A landscape with many valleys, sampled at points; each row gives a point and its height.
A ball rolls from a point to whichever of its 4 nearest points has the largest drop for the distance, and stops where none of them is lower. Distance is the straight distance between rows; heights are no part of it.
lezul: [160 100 119 118 115 143 175 157  97  78 135 137 176 134 207 137 138 133
 146 132 145 131 212 147 134]  (h 10.9)
bezig: [115 102 137 120 133 148 156 120 131 113 123 125 161 139 156 128 110 135
 127 110 163 111 168 133 124]  (h 6.1)
nos: [149 157 127 128 117 117  74 151 116 186 124 135  77 101  31 108 111 120
 152 141 114 131  38 104 140]  (h 22.6)
Nulov: [109 111 145 121 142 141 140  99 143 135 130 136 157 127 132 122 114 135
 112 103 154 112 135 127 123]  (h 9.9)
did: [ 83 123 169 128 148 128 112  74 162 189 134 160 125 115 106 150 133  67
  40 138 174 106  78 100 113]  (h 27.9)
mupo: [116 127 144 140 138 128 106  77 157 169 148 133 111 111  84 126 113 127
  73 109 123 111  79 117 107]  (h 27.8)
gekor: [123 143 149 149 125 122  91  77 160 179 143 137  85 109  67 128 113 116
  74 115 121 101  53 111 104]  (h 25.6)
fiko: [156 155  64 141 115 123 149 186  68  64  99 108 136 166 141 119 162 162
 231 156  56 159 198 133 143]  (h 29.7)
Dipip: [109  98 125 124 128 137 129 120 133 137 136 118 132 122 111 122 105 134
 120 121 141 107 128 122 119]  (h 36.3)
gamut: [114 120 131 139 124 125 102  93 141 154 144 124 108 121  86 122 104 132
 105 114 122 102  85 122 110]  (h 10.3)
bom: [126 100 129 117 123 146 162 137 118 111 123 127 167 143 169 132 115 133
 134 116 160 110 179 133 124]  (h 9.1)
diga: [138 172 117 130 110 126  69 177 117 185 107  97  54  96  26 106 124 142
 154 130  87 155  43 119 147]  (h 30.6)
sebof: [168 107 110 111 123 142 167 168  87  73 138 133 176 121 206 131 152 141
 156 131 122 149 210 153 146]  (h 6.9)
Vuzu: [117 123 126 143 115 127  98 103 137 150 141 125 107 124  80 121  96 129
 122 123 123  98  81 114 111]  (h 7.8)
Lokev: [114 131 149 144 133 129 100  77 160 170 146 136  91 109  76 124 115 123
  74 111 120 104  63 113 105]  (h 31.8)
niz: [106  98 131 108 146 128 184 112 145  63 123 124 167 160 218 119 128 136
 107 111 172 112 230 159 117]  (h 28.2)
des: [115 110 124 132 129 131 112 107 137 146 145 119 120 118  93 122  98 130
 113 118 127 105  98 120 113]  (h 13.0)
dev: [102 122 169 129 155 128 116  70 158 185 136 161 126 107 103 147 134  83
  43 130 159 116  83 104 113]  (h 34.8)
dibuz: [112 111 143 115 135 140 165 104 146  89 119 131 163 155 183 123 117 134
 120 108 169 106 189 142 122]  (h 33.0)
Gik: [140 126  74 134 108 126 140 170  89  68 119  98 143 142 174 129 163 169
 196 138  64 156 180 157 139]  (h 28.7)
Vup: [146 168 123 129 115 128  80 180 109 175 109 104  70 103  46 111 128 144
 164 130  96 159  60 119 148]  (h 29.9)
Verur: [160 111 110 126 119 124 144 172  98  91 141 112 126 119 178 128 147 153
 152 129  96 157 165 139 141]  (h 15.4)
pib: [118 131 157 138 149 124 111  72 157 176 143 145 104 103  84 134 127 110
  53 114 130 115  77 107 109]  (h 29.6)
zep: [145 169 121 126 116 121  64 159 115 189 119 114  56  90  12 100 112 130
 151 130  89 145  27 108 145]  (h 31.6)
fut: [130 141 128 143 108 121  86 105 137 165 142 136  99 124  61 121  99 120
 129 131 122  94  58 110 115]  (h 18.0)
sefo: [154 119  97 129 115 123 140 171  93  77 130 110 134 126 181 129 156 162
 166 126  80 160 167 155 143]  (h 41.6)
rom: [145 125 124 126 118 119 108 150 123 129 132 124  87 125  95 115 112 117
 152 141 124 119  95 107 129]  (h 19.6)
tozuk: [164 151 118 136 106 119 116 176 115 116 123 114  91 124 138 126 140 144
 166 129  99 150 112 127 139]  (h 13.6)
sasum: [127 147 145 157 116 125  88  81 155 177 142 134  88 118  61 124 109 123
  88 113 120  96  50 113 106]  (h 22.9)
kapat: [112 108 141 115 134 147 162 110 138 102 123 132 168 146 169 128 117 132
 122 109 166 110 174 140 123]  (h 28.4)
pur: [114 129 167 126 157 128 124  68 157 166 140 157 145 113 111 144 131  94
  58 124 156 119 102 108 115]  (h 23.8)
sibup: [113 122 156 123 153 134 127  77 152 153 143 145 143 114 108 126 119 123
  79 107 137 117 110 120 122]  (h 32.1)
Nuda: [152 165  68 144 105 129 140 178  72  82  99 115 133 155 130 129 152 163
 223 154  55 161 175 134 150]  (h 38.4)
fevi: [125 129 126 143 109 125  94 108 138 155 142 130 100 129  67 120  99 120
 127 128 123  98  71 115 114]  (h 13.2)
Rof: [173 165  66 139 116 126 160 201  56  63  89 110 125 163 134 115 160 171
 239 152  53 165 210 128 145]  (h 34.6)
los: [151 161  91 149  93 130 120 175  97 107 111 108 118 139 137 140 144 166
 200 144  70 163 129 145 145]  (h 12.8)
Nol: [156 113  92 127 110 126 142 171  95  76 130 103 140 124 181 126 163 166
 171 126  77 161 174 162 145]  (h 37.0)
likin: [146 121 118 123 119 118 129 167 115 111 135 115 100 125 137 114 119 128
 145 137 123 133 124 118 131]  (h 13.8)
lem: [150 176 111 143  99 137 101 182 101 155 105 100  90 118  87 137 137 156
 178 133  81 171  88 131 148]  (h 45.7)
pamiz: [136 124 123 131 117 116 103 132 128 136 136 126  95 126  90 118 100 117
 144 139 126 111  94 101 125]  (h 15.0)
zugo: [109 112 148 118 141 143 160 105 146 106 125 135 163 146 162 123 120 132
 120 102 163 111 169 133 125]  (h 7.0)
finuk: [152 159 124 127 118 118  82 158 113 176 121 127  81 101  42 106 114 124
 159 134 114 131  48 102 141]  (h 21.7)
sabof: [ 85 118 164 130 151 125 103  73 161 199 126 153 102 104  81 142 132  66
  34 140 164 105  55  98 109]  (h 35.8)
Todol: [132 101 127 121 116 147 167 146 112  95 126 127 171 144 187 140 118 130
 137 120 161 116 203 144 124]  (h 15.6)
nani: [158 136 100 134 107 123 129 172 108  91 126 107 118 128 162 128 153 160
 167 132  85 163 149 152 140]  (h 14.6)
pada: [121 105 134 119 122 146 173 127 130  92 120 128 169 152 185 135 120 132
 129 115 167 109 200 143 120]  (h 24.7)
todug: [110 110 145 124 145 135 131  96 139 145 136 129 148 121 116 122 111 134
 108 105 141 108 123 126 119]  (h 11.9)
pobuk: [161 165 105 140  96 129 117 172 107 119 111 105 107 130 132 134 143 160
 181 134  88 162 116 136 144]  (h 5.0)
bozek: [140 156 129 155 106 122  74 112 131 197 139 143  92 112  34 124 100 115
 124 130 119 102  31 104 118]  (h 23.5)
bafon: [117  99 130 119 129 148 149 134 121 126 124 121 153 133 142 127 109 135
 126 116 153 109 154 123 124]  (h 4.6)
Bire: [ 91 122 165 125 150 117 134  63 179 138 145 164 161 141 158 158 132  73
  58 143 178 108 122 130 114]  (h 24.4)
Nodim: [111 107 143 119 139 149 145 103 138 125 127 127 160 131 137 124 116 137
 117 104 155 112 148 133 126]  (h 6.3)
fip: [110 114 151 129 153 132 124  79 151 152 138 135 137 108 106 126 120 126
  84 106 136 114 107 125 119]  (h 29.3)
birat: [144 101 124 115 118 143 165 159 100  98 134 129 164 132 184 144 125 130
 135 132 152 129 190 132 127]  (h 13.4)
Binup: [111  98 132 120 135 147 141 121 129 133 133 122 146 127 123 124 106 136
 124 113 147 108 141 123 119]  (h 9.7)
zogi: [152 103 112 116 124 132 147 168 103 109 138 121 128 119 162 129 123 135
 139 137 128 138 160 126 133]  (h 10.8)
Dup: [114 102 133 119 126 139 175 122 134  81 121 126 168 158 201 132 122 138
 125 112 171 114 207 150 116]  (h 14.9)
zotog: [151 169 125 131 112 125  83 180 112 175 109 107  79 105  59 110 125 141
 167 128 101 156  62 112 149]  (h 31.1)
bitut: [148 118  83 133 108 125 145 170  93  68 126  99 148 134 177 132 163 172
 188 129  69 161 179 159 143]  (h 29.8)
burup: [144 179  98 148  98 137 100 190  89 166 108  95  89 123  73 146 132 161
 176 144  61 177  93 127 146]  (h 41.1)
mezar: [115 124 166 120 159 132 135  67 158 143 141 160 159 124 127 135 127 107
  81 112 152 115 127 120 124]  (h 21.0)
Goge: [137 171 121 129 117 120  68 171 120 189 110 107  57  97  20 105 121 138
 154 128  86 152  32 116 147]  (h 31.4)
gipe: [109 107 137 129 136 136 121 101 141 144 140 124 137 123 106 123 109 136
 108 107 136 109 117 122 115]  (h 16.6)
botos: [ 95  85 142  99 178 114 188  95 160  67 131 136 180 157 212 118 139 121
  91 118 175 117 222 156 119]  (h 7.7)
Veb: [108  95 132 112 136 136 189 117 140  64 123 122 169 159 222 128 127 139
 105 108 171 113 230 157 111]  (h 6.0)
kiza: [110 104 126 129 133 132 120 114 133 143 139 123 122 123 105 115 101 132
 117 119 134 106 112 118 112]  (h 21.4)
Ril: [131  94 122 118 123 145 156 150 107 113 128 123 151 131 164 133 112 133
 135 127 148 124 168 127 128]  (h 4.9)
reb: [ 68 123 179 133 138 128 104  68 181 186 122 152 133 121 124 149 136  62
  37 133 199  87  73 121 115]  (h 31.0)
fasa: [164 124 108 126 116 120 135 171 106  96 132 110 113 118 164 126 143 154
 156 130  95 155 148 138 136]  (h 12.3)
godo: [119 138 147 148 119 122  93  78 156 170 145 133  90 118  69 125 106 127
  87 112 116  98  57 115 106]  (h 28.9)
zadi: [146 147  64 141 105 129 145 177  74  67 104 110 137 156 148 128 160 168
 221 154  59 159 186 141 143]  (h 28.5)
vam: [115 126 162 131 152 128 122  70 156 171 142 146 126 108  96 133 125 116
  58 111 136 119  89 113 117]  (h 32.0)
zof: [122 131 133 147 114 128  95  87 148 166 143 130 102 122  69 123 100 129
 104 112 117  97  68 114 106]  (h 15.8)
ner: [145 137  61 137 109 124 152 179  71  57 100  98 141 161 159 122 166 166
 218 152  58 158 202 142 142]  (h 28.8)
miz: [112 113 146 127 148 137 121  88 145 153 140 130 142 118 106 123 116 134
  96 104 135 112 112 119 119]  (h 21.9)
reku: [151 173  81 146 101 136 121 183  77 125 106 110 119 134  96 144 141 167
 205 155  51 174 134 131 152]  (h 14.8)
ronus: [150 158 121 135 121 121  69 138 118 197 135 140  79 100  17 108 107 118
 144 137 115 123  27 100 130]  (h 25.1)
guma: [122  93 118 120 129 131 137 139 121 126 139 116 131 125 129 124 107 127
 130 128 139 116 139 119 118]  (h 22.4)
Gafik: [ 91  81 134  91 187 113 197  97 153  71 133 145 196 156 225 116 147 120
  86 124 186 124 233 159 116]  (h 9.6)
peza: [160 150 114 140 101 122 124 170 108 109 120 111 102 129 146 129 143 154
 172 127  92 159 122 141 144]  (h 15.1)
meba: [109 104 138 111 143 135 176 107 153  69 123 131 164 159 202 121 126 134
 113 107 170 109 213 152 117]  (h 12.7)
lipab: [107 112 154 111 158 128 162  79 162  89 128 144 165 152 173 120 125 120
 104 111 169 112 184 141 124]  (h 6.8)
Govu: [151 115  88 123 118 126 149 171  87  69 129 104 156 130 188 125 166 171
 177 122  78 158 184 161 147]  (h 35.6)
vik: [116  98 132 119 126 141 182 122 137  71 123 128 167 162 208 130 127 141
 116 114 173 113 221 155 115]  (h 15.5)
mago: [ 97 122 164 124 154 116 134  62 174 136 144 166 159 137 150 152 133  78
  61 139 172 108 129 128 115]  (h 23.1)
vur: [145 109  86 126 117 129 151 171  82  68 123 100 163 133 192 121 173 171
 180 126  77 158 197 163 143]  (h 41.8)
romog: [ 81 120 171 128 145 112 123  66 186 156 141 155 150 138 153 155 132  64
  49 143 190 100 114 133 111]  (h 26.0)
Fanur: [111 117 156 120 155 138 141  80 148 135 136 146 160 127 133 123 121 127
  99 103 154 114 137 125 125]  (h 17.8)
sov: [ 57 120 189 127 139 122  95  63 196 186 127 155 133 117 132 133 135  57
  34 121 213  81  62 132 115]  (h 31.5)
Fek: [ 93 113 155 120 165 110 147  60 176 111 149 160 171 145 171 143 132  84
  71 137 168 111 153 142 119]  (h 10.5)
Fepus: [142 139 129 138 114 125  90 134 125 155 135 136  91 122  63 116 101 114
 147 141 127 107  67 104 121]  (h 17.1)
muler: [132 101 126 122 112 148 174 143 116  84 133 134 171 146 205 137 120 127
 131 125 164 113 215 149 120]  (h 13.3)
sok: [106  99 141 107 155 127 181 100 150  67 126 131 171 157 202 121 130 132
 104 111 172 114 212 154 119]  (h 17.3)
fafa: [156 111 115 120 118 118 135 171 107 106 137 116 109 121 149 124 128 138
 141 137 115 137 142 126 130]  (h 11.8)
dusu: [145 146  79 144  99 126 135 170  91  81 113 103 137 145 157 133 156 168
 200 141  64 157 164 152 141]  (h 26.3)
tir: [114 120 157 121 153 136 139  73 156 135 137 148 160 123 124 128 125 118
  93 110 153 116 129 120 124]  (h 19.1)
kekim: [157 136 125 127 115 116 106 162 119 125 125 119  86 123 109 113 117 125
 156 138 124 132  97 111 133]  (h 36.2)
gesi: [155 166 129 134 112 124  88 172 116 165 110 112  81 109  69 111 129 138
 167 131 106 150  62 110 143]  (h 41.4)
fid: [ 67 116 175 128 138 120 111  66 195 167 131 155 143 132 150 151 134  61
  37 133 205  87  92 134 108]  (h 27.4)
lik: [151 102 116 114 111 139 180 152 105  70 134 136 181 145 219 141 130 131
 141 131 153 126 229 152 130]  (h 12.5)
Dozef: [167 108 107 111 125 134 162 165  87  71 134 126 175 120 208 127 164 149
 161 122 110 152 206 154 148]  (h 6.7)
Noso: [147 143 126 132 113 119  96 148 120 145 130 130  85 121  78 111 110 122
 155 139 124 116  73 105 134]  (h 16.2)
nuka: [133 149 132 154 106 128  79 106 133 181 143 140  93 120  42 123  97 118
 128 128 121  97  39 107 114]  (h 21.3)
Ludin: [158 152 129 127 115 118  95 161 120 147 121 131  87 116  80 110 114 125
 159 136 123 130  74 104 140]  (h 16.7)
zotak: [ 96  79 134  94 181 115 202 105 154  65 130 134 191 156 227 118 145 133
  90 114 184 122 241 162 117]  (h 8.7)
Vuto: [165 106 100 117 121 131 152 168  92  77 133 117 156 118 194 130 156 153
 156 125  99 158 185 152 145]  (h 7.6)
zilot: [161 149 113 136 106 120 124 172 111 106 121 113  93 125 148 127 138 146
 166 131  97 152 122 132 139]  (h 7.9)
pipob: [ 99 129 173 126 150 126 118  65 164 171 136 163 141 121 124 154 131  73
  52 136 172 112  95 108 117]  (h 24.2)
Novi: [159 168 114 140  99 127 110 179 103 136 109 108  97 123 115 138 141 159
 175 131  90 159 104 131 145]  (h 12.1)
vit: [145 100 113 118 123 131 141 167 104 111 138 118 117 121 149 123 123 129
 135 133 128 135 151 122 127]  (h 9.5)
mobet: [144 178  96 148 101 140 105 189  94 158 108  99  95 120  86 145 130 159
 183 147  64 177  98 131 145]  (h 46.4)
Puni: [ 96 107 150 115 170 110 153  65 175 101 149 158 173 152 182 140 136  92
  78 141 173 115 163 142 122]  (h 8.3)
mugo: [125  94 126 117 125 140 149 145 114 122 129 119 148 130 146 130 108 128
 131 125 150 119 157 125 123]  (h 4.3)
Bimig: [151 175 114 142 105 136  99 188 101 161  99  96  83 112  82 132 133 158
 176 132  90 171  81 125 145]  (h 38.8)
fus: [118 125 166 125 160 131 130  70 157 157 143 158 150 115 117 138 126 100
  69 116 150 120 110 113 118]  (h 22.7)
rim: [112 126 171 124 157 129 133  65 163 148 139 163 154 124 128 145 130  92
  69 125 159 117 118 116 122]  (h 22.3)
Dodup: [100  93 144 106 177 111 174  82 163  76 139 146 174 152 194 121 138 115
  85 121 172 112 197 147 121]  (h 46.0)
zuna: [121 114 120 131 124 124 113 127 129 135 139 117 108 125  94 122  99 124
 135 131 128 105  99 113 117]  (h 14.3)
lor: [148 167 116 126 121 118  63 156 119 195 122 120  52  92   9  96 114 127
 144 135  94 142  18 112 145]  (h 32.4)
Sefan: [159 170  73 145 112 135 132 183  70 109 104 115 124 139 104 135 144 170
 219 157  47 170 156 133 152]  (h 17.7)
kura: [ 80 121 176 131 144 121 117  65 178 169 135 160 146 135 146 158 137  59
  45 139 190 102  96 123 112]  (h 24.5)
Tov: [154 151 129 132 110 123  86 146 122 163 129 132  89 113  52 107 104 116
 155 142 126 116  58 102 133]  (h 18.8)
sizo: [120 104 134 118 120 146 165 133 124 101 123 128 166 141 179 136 115 135
 128 114 167 112 187 138 126]  (h 30.2)
Dezaf: [144 168 124 126 121 122  72 169 117 180 117 112  64  93  30  99 118 131
 158 128  97 151  36 112 146]  (h 30.3)
tos: [102 110 158 113 169 118 159  72 164  95 138 148 172 145 175 124 129 109
  93 121 167 112 175 137 120]  (h 7.3)
Ses: [148 151  82 148  95 127 128 171  88  88 111 104 127 147 144 139 153 167
 205 148  62 163 154 148 146]  (h 8.4)
pep: [159 164 129 133 111 123  97 166 114 146 110 115  83 117  85 117 131 142
 171 128 110 148  80 114 145]  (h 33.6)
kopub: [ 92 102 148 112 170 105 160  65 173  96 149 159 174 150 181 131 133  97
  80 136 172 113 174 143 120]  (h 8.0)
Bedi: [138 178 113 133 110 122  60 179 119 186 108  94  45 102  20 106 119 140
 159 135  75 157  35 113 145]  (h 31.7)
zavop: [148 177  92 151  97 137 115 185  89 140 106 105 109 132 105 145 140 164
 196 145  63 171 121 130 146]  (h 15.9)
bemo: [110 105 135 120 134 144 146 117 128 125 126 124 152 128 135 122 112 135
 120 110 152 111 148 128 122]  (h 5.3)
funa: [ 85 101 149 115 170 101 155  65 180 108 151 156 176 150 186 143 133  89
  67 142 173 112 161 150 116]  (h 8.6)
nug: [159  99 116 114 121 136 157 167  93  95 132 130 157 121 184 134 137 136
 146 134 134 141 188 137 132]  (h 50.4)
rul: [ 88  86 143 106 184 106 175  75 166  88 148 156 185 151 197 127 139 100
  80 137 178 115 196 152 120]  (h 65.2)
kurod: [162 155 123 133 107 120 106 171 119 129 122 119  81 118 109 116 127 136
 164 130 113 141  95 119 140]  (h 27.1)
rir: [163 171  67 145 117 131 148 185  64  83  96 115 128 153 120 126 147 169
 235 156  53 166 179 127 155]  (h 46.8)
kub: [ 99 101 144 103 165 119 178  89 164  69 131 141 167 157 195 120 134 121
  99 113 172 114 208 148 119]  (h 15.7)
pebis: [ 98 123 166 128 154 126 109  70 160 191 134 153 108 100  87 140 133  75
  33 132 156 112  66  95 108]  (h 32.7)
bigu: [146 171 121 137 110 131  87 184 110 172 102 100  75 110  70 123 127 152
 165 129  93 165  69 118 146]  (h 30.5)
lipu: [148 162 128 125 118 127  76 172 114 176 111 111  71  99  39 106 125 135
 158 131 104 144  49 112 144]  (h 27.7)
Tas: [100 129 167 131 156 127 113  74 158 185 139 156 114 104  94 141 134  82
  42 127 147 116  75 100 112]  (h 32.5)
pano: [168 103 113 114 122 136 161 167  90  88 139 133 167 117 198 129 146 142
 150 132 122 148 199 146 143]  (h 5.8)
Kiz: [152 154 131 127 115 120  90 155 117 156 118 132  86 115  64 108 119 127
 161 132 120 128  65 105 138]  (h 17.0)
Kunu: [104 105 135 123 138 141 133 106 135 139 131 127 149 123 123 124 112 143
 117 108 146 112 134 127 124]  (h 8.5)
Sinef: [149 166  81 148  98 133 129 175  85 104 106 111 127 141 128 140 148 166
 209 150  61 165 141 143 146]  (h 13.5)
Vared: [104 118 159 117 161 117 144  65 170 112 145 160 164 144 159 139 132  93
  83 133 165 111 150 133 121]  (h 14.0)
Lomu: [152 154 125 133 115 121  77 142 116 174 130 134  87 108  40 110 109 117
 155 136 122 122  45 101 136]  (h 20.9)
luro: [160 148 105 141 103 124 123 170 107  96 123 107 106 132 154 135 149 160
 176 128  79 157 137 147 141]  (h 16.8)
vip: [159 135 112 132 106 120 123 172 109 101 129 110  98 124 154 127 139 153
 160 130  94 153 132 135 140]  (h 13.7)
karof: [114 124 164 126 155 127 126  71 156 165 144 151 138 110 110 136 125 110
  65 113 146 120 102 114 115]  (h 24.9)
fom: [159 168 120 139  99 128 103 178 110 144 108 107  93 119 105 132 134 154
 175 131  96 157  91 124 145]  (h 12.6)
fike: [123 149 152 154 121 121  87  80 158 185 143 140  77 113  59 128 112 117
  72 112 124  98  42 104 102]  (h 24.0)
favil: [117 103 118 128 125 132 120 127 125 129 137 114 118 125 105 117 103 127
 121 130 132 106 115 117 118]  (h 20.6)
Der: [130 150 141 158 107 127  88  87 152 186 141 133  87 119  57 127 103 120
  94 112 121  94  39 110 102]  (h 21.5)
lef: [115  94 124 111 131 133 186 122 139  60 130 120 175 158 226 127 126 143
 105 114 168 117 243 166 108]  (h 19.7)
zegog: [131  97 117 120 125 133 142 156 110 119 134 119 130 126 142 127 114 126
 133 133 136 125 146 120 124]  (h 7.2)
zerug: [133  96 117 120 129 135 147 157 107 117 133 120 136 125 150 125 115 129
 132 132 138 125 161 119 126]  (h 5.5)
sapog: [156 168 102 147  94 128 116 175 101 119 109 107 115 136 134 140 146 161
 190 138  77 165 121 142 143]  (h 11.2)
Fud: [101 120 162 120 157 117 144  66 174 130 144 165 163 139 157 143 131  83
  73 136 170 115 137 129 120]  (h 20.5)
deg: [150 173  82 150  94 137 119 178  79 121 106 113 124 138 111 144 145 164
 210 148  59 168 136 136 149]  (h 14.2)
padem: [105 112 155 114 162 117 152  66 168 102 138 159 164 144 167 129 133 104
  90 126 166 117 163 131 122]  (h 8.2)
mul: [149 128  83 133 107 123 136 165  94  76 119  99 137 137 170 132 160 172
 187 134  67 159 166 157 143]  (h 29.0)
mem: [118 128 138 145 126 123  97  79 154 165 146 128 100 115  77 123 110 128
  89 110 116 104  69 114 106]  (h 23.4)
pego: [ 57 122 188 125 140 125  89  55 195 196 120 160 130 109 117 120 135  55
  31 115 213  74  46 133 115]  (h 31.9)
didod: [ 86 120 168 127 146 119 125  65 182 150 142 159 153 142 159 157 134  66
  50 139 180 104 115 127 112]  (h 25.7)
bubo: [136 175 106 141 103 135  85 187 107 174 100  93  71 110  61 130 128 150
 170 136  79 169  68 124 142]  (h 30.8)
Tivin: [115 134 159 140 146 124 102  74 159 184 139 144  90 103  78 133 126 102
  45 121 130 110  62 101 105]  (h 31.3)
zanu: [108 108 148 114 148 135 168  96 153  83 124 135 161 155 190 124 125 129
 117 108 174 107 199 147 122]  (h 9.8)
rilo: [ 97 127 172 130 147 124 123  69 172 164 137 164 149 127 134 153 136  72
  49 137 178 111 101 115 114]  (h 24.1)
Pizet: [142 177 112 139 104 135  93 188 104 170 102  96  77 108  64 129 131 155
 172 135  83 167  74 125 146]  (h 30.9)
revu: [139 133 122 136 113 119  97 137 123 142 133 128  92 123  78 113 103 116
 149 140 126 109  80 103 123]  (h 16.0)
tur: [102  90 133 100 163 125 192 110 149  63 128 131 174 160 222 121 136 139
  95 111 178 117 237 165 114]  (h 11.1)
Rizom: [147  95 118 115 125 142 160 160  96 106 131 126 155 126 175 136 123 130
 141 131 143 131 182 127 132]  (h 10.6)
pade: [142 144  68 141 105 129 140 170  84  74 107 105 134 151 148 133 154 167
 213 151  61 157 174 149 144]  (h 28.3)
vabit: [134 109 117 127 119 121 118 150 118 123 136 121 100 122 113 115 110 123
 139 139 131 116 113 108 125]  (h 16.9)
Vesad: [151 164  73 146 104 128 137 177  71  92 106 117 133 150 129 134 150 163
 220 155  55 164 162 137 147]  (h 33.2)
zadob: [124 101 128 117 117 141 178 131 127  73 124 129 174 157 210 135 123 132
 128 117 166 115 220 155 117]  (h 14.1)
meti: [156 168 126 133 109 130  97 179 114 153 112 110  84 115  87 118 130 141
 169 129 109 153  75 115 144]  (h 37.4)
Paluv: [135  95 128 114 121 144 164 151 103 106 128 126 158 135 173 134 120 131
 139 127 156 128 187 133 130]  (h 5.9)
zug: [157 152 129 133 111 114 103 163 123 139 121 121  84 121  96 112 125 128
 164 134 117 135  85 110 136]  (h 22.2)
Marem: [ 70 118 177 129 145 133 105  72 172 199 121 151 127 112 103 151 133  57
  37 137 188  95  60 113 116]  (h 57.8)
Bukan: [112 119 154 117 150 134 158  82 157 109 130 141 166 146 156 121 124 121
 108 109 164 110 161 133 133]  (h 8.1)
fotok: [ 84 108 155 123 160 105 141  66 181 125 151 155 172 151 179 150 133  74
  55 143 179 109 143 141 114]  (h 36.9)
Zuref: [138 177  98 146 100 133  92 186 102 167 103  92  80 112  69 141 134 154
 174 145  69 175  83 125 147]  (h 32.2)
Taf: [102 130 170 130 154 120 130  66 169 155 141 162 155 127 132 150 136  81
  62 138 169 116 112 119 114]  (h 23.3)
sug: [154 149  93 145  95 128 129 167 104  95 120 107 122 138 152 138 153 165
 186 131  74 163 146 146 142]  (h 19.0)
fas: [126 145 132 155 110 123  88  97 144 175 139 137  95 121  57 127  99 122
 113 123 118  93  50 115 111]  (h 20.4)
gefur: [162 104 107 113 126 131 159 168  92  92 137 125 152 117 187 128 148 143
 145 129 118 149 185 142 142]  (h 10.0)
pud: [139 131  68 138 109 129 144 173  81  62 107  97 144 155 164 128 163 174
 208 143  59 159 194 152 138]  (h 28.6)
nek: [161 101 111 115 126 133 153 167  90  95 136 127 145 115 177 134 135 135
 139 134 123 149 179 137 137]  (h 35.5)
lubo: [159 111 116 119 125 120 140 170 102  99 136 118 122 120 166 126 139 139
 146 132 110 149 153 133 133]  (h 12.0)
desu: [147 171  89 150  99 138 109 186  91 151 106 101 100 126  87 147 135 163
 191 150  62 178 108 129 146]  (h 22.5)
mak: [112 129 163 121 155 128 136  68 165 139 146 166 161 128 136 136 130  96
  75 125 160 116 129 119 122]  (h 22.1)
Ridu: [ 83 126 170 131 146 128 114  71 172 182 129 161 138 123 119 150 136  62
  45 140 181 106  85 114 116]  (h 24.3)
zopes: [145 155 125 144 113 120  73 125 122 195 132 143  90 111  26 118 104 112
 143 135 115 112  30 108 127]  (h 25.9)
laf: [119 101 130 119 124 147 160 138 116 114 127 127 158 136 158 133 113 132
 134 119 161 117 171 130 126]  (h 5.2)
veg: [163 134 115 128 114 120 122 169 119 105 129 112  94 123 148 123 140 144
 157 131 102 149 130 126 137]  (h 21.6)
dopom: [113 112 143 117 137 147 152 106 138 118 123 131 164 135 155 123 114 134
 118 104 167 109 164 133 125]  (h 6.4)
Mup: [108 116 151 115 153 137 158  87 151 102 127 142 166 143 161 120 123 129
 113 104 167 110 170 132 126]  (h 7.4)
gif: [141 172 119 129 114 125  71 177 111 183 108  93  60 100  35 113 121 145
 162 128  89 159  46 116 144]  (h 30.4)
Mosu: [103 109 153 114 165 119 165  81 165  86 135 143 164 154 181 119 129 117
 105 116 170 111 185 140 125]  (h 7.5)
Mube: [160 167  66 140 119 133 154 191  57  73  95 111 127 161 127 118 154 166
 233 155  54 167 192 128 148]  (h 36.0)
Mezat: [142 107 114 123 123 126 132 163 113 111 139 112 109 123 135 122 119 130
 141 133 126 128 135 116 128]  (h 11.3)
zanal: [126 116 123 135 117 125 101 123 133 142 143 126 102 124  85 118 101 120
 128 133 128 100  87 111 115]  (h 12.4)
kepup: [139 142 126 141 107 121  83 121 130 172 139 138  89 115  51 116  96 112
 146 138 125 104  51 106 122]  (h 23.9)
sebos: [130 180 110 138 102 134  76 185 113 177 104  89  53 110  34 119 122 145
 159 137  72 166  51 120 148]  (h 30.7)
Libi: [112 128 162 135 152 125 110  75 161 185 140 147 103 105  87 136 128  92
  43 121 141 114  72  98 106]  (h 31.2)
Nar: [154 102 113 112 119 142 169 158  97  91 132 134 165 130 195 135 133 133
 144 132 145 132 202 140 135]  (h 45.9)
Rel: [165 104 104 120 121 130 150 174  94  89 141 117 142 118 181 126 149 148
 151 129 107 154 175 143 144]  (h 11.7)
mebu: [ 92  98 148 105 175 108 163  72 173  93 147 155 179 149 187 129 136 100
  80 137 171 109 185 143 120]  (h 17.4)
fira: [110 113 150 128 149 135 126  82 146 149 141 134 145 118 110 125 120 129
  94 101 138 112 119 123 121]  (h 19.8)
lam: [ 89  80 139  97 191 108 194  82 158  76 138 149 195 154 214 119 146 114
  91 126 187 120 219 151 123]  (h 9.2)
Sidub: [110 117 159 116 157 134 150  75 156 117 131 146 166 137 147 125 126 124
 100 107 163 112 149 127 127]  (h 2.3)
dunog: [ 86 125 172 129 154 130 111  73 163 196 133 156 117 110  98 150 137  71
  35 138 172 107  69 101 113]  (h 34.0)

Where does a ball stop that starts at each point below?
burup | Ses
Dipip | mugo
mobet | Ses
Govu | Ses
rir | Ses
zug | Vuzu
pebis | Vuzu
ronus | Vuzu
fip | mugo
sabof | Sidub
pego | Sidub

Two balls start at each pair of points below. Name the first point that both come to, or write never.
vur, nani | never
fike, godo | Der
Tas, sibup | never
kekim, Kiz | pamiz

Call two points neighbours if one is among the 4 nearest of the other. Go from one point of each pair to the other, from neighbour to neighbour, staying as low as possible. Name the highest point that can't be avoided.
Veb, lipab | meba
zilot, mugo | vip
Veb, botos | tur
pobuk, pano | peza
Sidub, lipab | Mup
pano, Sidub | Dup
pobuk, Ses | los
